Points on a hilly landscape, in no order, each with its height.
From any point a ball takes the steepest step (drop divided by distance) to one of its 3 nearest points. It stops when none of these is lower. Distance is the straight distance between rows; heights are no part of it.
Z_884 height 227: [101  50 132 141 119 144 138 160  98 152  95]
Z_967 height 349: [179 120 135 142 152  80 120 138  85  77 162]
Z_198 height 723: [179 175 117  74 139  80 132 100 140  91 183]
Z_645 height 491: [135 152 119 148 161 103 121 108 144 121 148]
Z_994 height 376: [164  72 137 134 146  84 123 186  58 116 183]
Z_993 height 362: [184 123 124 140 153  74 123 126  98  56 176]
Z_434 height 321: [ 76 162 139 134  96 182 114 114 178 164  91]
Z_972 height 460: [133 135  91 127 119 144 130 111 168  99 125]
Z_336 height 364: [115 109 108 161 144 130 139 137 131 120 112]
Z_188 height 498: [147  80 160 119 149  97 111 170  64 162 174]
Z_750 height 729: [163 165 135 117 159  90 115 106 128 102 156]
Z_394 height 518: [ 68 122 163 137 118 158 117 140 132 176  56]
Z_937 height 411: [ 75 168 123 117  68 191 142  88 187 166 124]
Z_483 height 667: [137 146  74 104 106 140 155  99 174 110 160]
Z_174 height 206: [110  87 121 151 128 142 137 153 113 127  86]
Z_539 height 728: [169 184 114  78 138  84 139  98 151 109 183]
Z_775 height 412: [104  88 112 169 147 123 143 146 104 148 117]
Z_112 height 606: [159  57 131 125 140  93 115 194  60 128 199]
Z_907 height 614: [139 166  75 102 110 118 166 101 172 123 178]
Z_322 height 210: [ 98 107 156 132 116 151 121 147 120 144  58]
Z_621 height 516: [140 164 106 122 153 104 129  96 158 119 160]
Z_170 height 391: [127 157 135  98  91 173 117 110 163 123 101]
Z_43 height 264: [168  89 137 147 145  81 124 171  64  97 182]
Z_618 height 205: [ 97  64 142 136 114 150 129 156  97 153  75]
Z_211 height 242: [105  73 119 159 134 135 142 152 108 134 102]
Z_925 height 449: [139 142 139 158 168  95 124 126 107 132 143]
Z_688 height 367: [ 88 122 160 134 120 155 117 143 127 157  58]
Z_369 height 562: [105  86 126 167 156 113 134 148  92 163 142]
Z_218 height 141: [113 133 147 123 113 159 113 130 139 135  64]
Z_720 height 96: [120 116 137 134 119 153 121 144 133 122  69]
Z_639 height 488: [128 134  92 141 129 139 131 116 161 102 123]
Z_981 height 443: [139 140  89 105 100 155 141 106 169  97 134]
Z_374 height 512: [129 141  90 141 142 125 128 107 163 109 143]
Z_679 height 510: [118  88 148 145 160 107 126 153  79 179 156]
Z_648 height 682: [164 167 129 109 157  90 117 100 135 107 167]
Z_658 height 328: [176 106 137 150 151  77 125 150  76  82 172]
Z_186 height 575: [149 159 132 131 162  97 118 107 133 118 153]
Z_629 height 511: [123 167 132  89  76 176 129  98 169 135 118]
Z_127 height 470: [138 103 158 143 160  97 123 157  71 162 155]
Z_417 height 254: [ 87  77 162 126 115 155 123 153  97 166  63]
Z_389 height 469: [122 132 118 166 162 110 130 123 131 130 138]
Z_244 height 299: [102 172 133 102  82 185 126  97 174 153 117]
Z_506 height 365: [111 165 140 108  90 180 115 106 170 140 103]
Z_493 height 514: [125 114 145 163 164  96 129 143  87 158 145]
Z_788 height 534: [125 119  99 151 131 143 130 128 151 105 110]
Z_534 height 140: [122 118 119 139 121 154 124 134 138 106  86]
Z_100 height 405: [187 143 113 101 144  74 124 110 128  56 178]
Z_35 height 414: [161  86 151 132 146  89 120 178  58 129 173]
Z_759 height 493: [131 132 111 119 106 159 128 120 160 100 101]
Z_368 height 434: [146 115 162 144 158  95 121 153  76 140 156]
Z_371 height 195: [116 145 144 118 105 169 111 126 155 129  82]
Z_726 height 259: [ 91 160 147 128 105 180 112 125 162 154  81]
Z_524 height 354: [ 89 170 136 117  87 183 116 102 181 158 106]
Z_386 height 111: [113 105 139 136 118 150 125 144 123 127  66]
Z_449 height 479: [122 128 101 158 149 126 132 124 151 114 129]
Z_217 height 432: [159 132 155 144 165  91 120 135  87 119 147]
Z_229 height 538: [143 164  89 116 138 111 135  94 168 121 169]
Z_806 height 327: [ 84 103 165 127 115 152 118 146 110 168  53]
Z_742 height 161: [105  81 139 140 117 146 135 152 107 138  68]
Z_868 height 241: [108  93 112 158 139 135 138 148 118 122  96]
Z_381 height 584: [193 156 101  81 133  68 133 107 134  58 187]
Z_362 height 467: [ 59 146 143 150 111 168 115 134 159 172  69]
Z_197 height 535: [146 178  97 105 142 102 135  96 161 122 176]
Z_837 height 517: [ 93  66 121 162 144 124 138 151  96 163 130]
Z_90 height 600: [ 48 103 161 138 117 155 123 141 125 193  57]
Z_172 height 659: [121 171 131  77  67 173 147  92 165 149 130]
Z_773 height 353: [176 120 146 142 154  86 123 148  83  89 164]
Z_804 height 44: [ 84 148 153 132 111 166 109 133 149 155  67]
Z_771 height 447: [143 149  97  86  80 158 149 106 167 109 135]
Z_879 height 545: [145 179  87  98 133 105 150  91 163 126 182]
Z_207 height 403: [160 117 159 141 159  92 126 151  72 123 156]
Z_83 height 427: [141 147 111  95  95 163 131 110 165 107 114]
Z_964 height 500: [ 98 180 129  95  56 179 159  81 168 170 133]
Z_697 height 466: [149 157 106  78  65 164 163  99 159 113 138]
Z_30 height 546: [101  75 133 152 158 114 131 152  89 183 152]
Z_511 height 377: [182 137 136 125 154  80 116 119 109  69 163]
Z_427 height 803: [162 153 145 126 160  86 110 113 115 101 154]

Two balls start at each pair of points below. Name the first point that both come to, or write none.
Z_759, Z_336: Z_720
Z_483, Z_639: Z_981
Z_750, Z_621: Z_645
Z_688, Z_434: none
Z_837, Z_806: Z_386

For each start below, name every point that the ball comes to, in order.
Z_229: Z_621 Z_645 Z_389 Z_925 Z_217 Z_207 Z_773 Z_658 Z_43
Z_369: Z_775 Z_211 Z_174 Z_742 Z_386 Z_720
Z_197: Z_621 Z_645 Z_389 Z_925 Z_217 Z_207 Z_773 Z_658 Z_43
Z_90: Z_806 Z_322 Z_386 Z_720
Z_884: Z_742 Z_386 Z_720
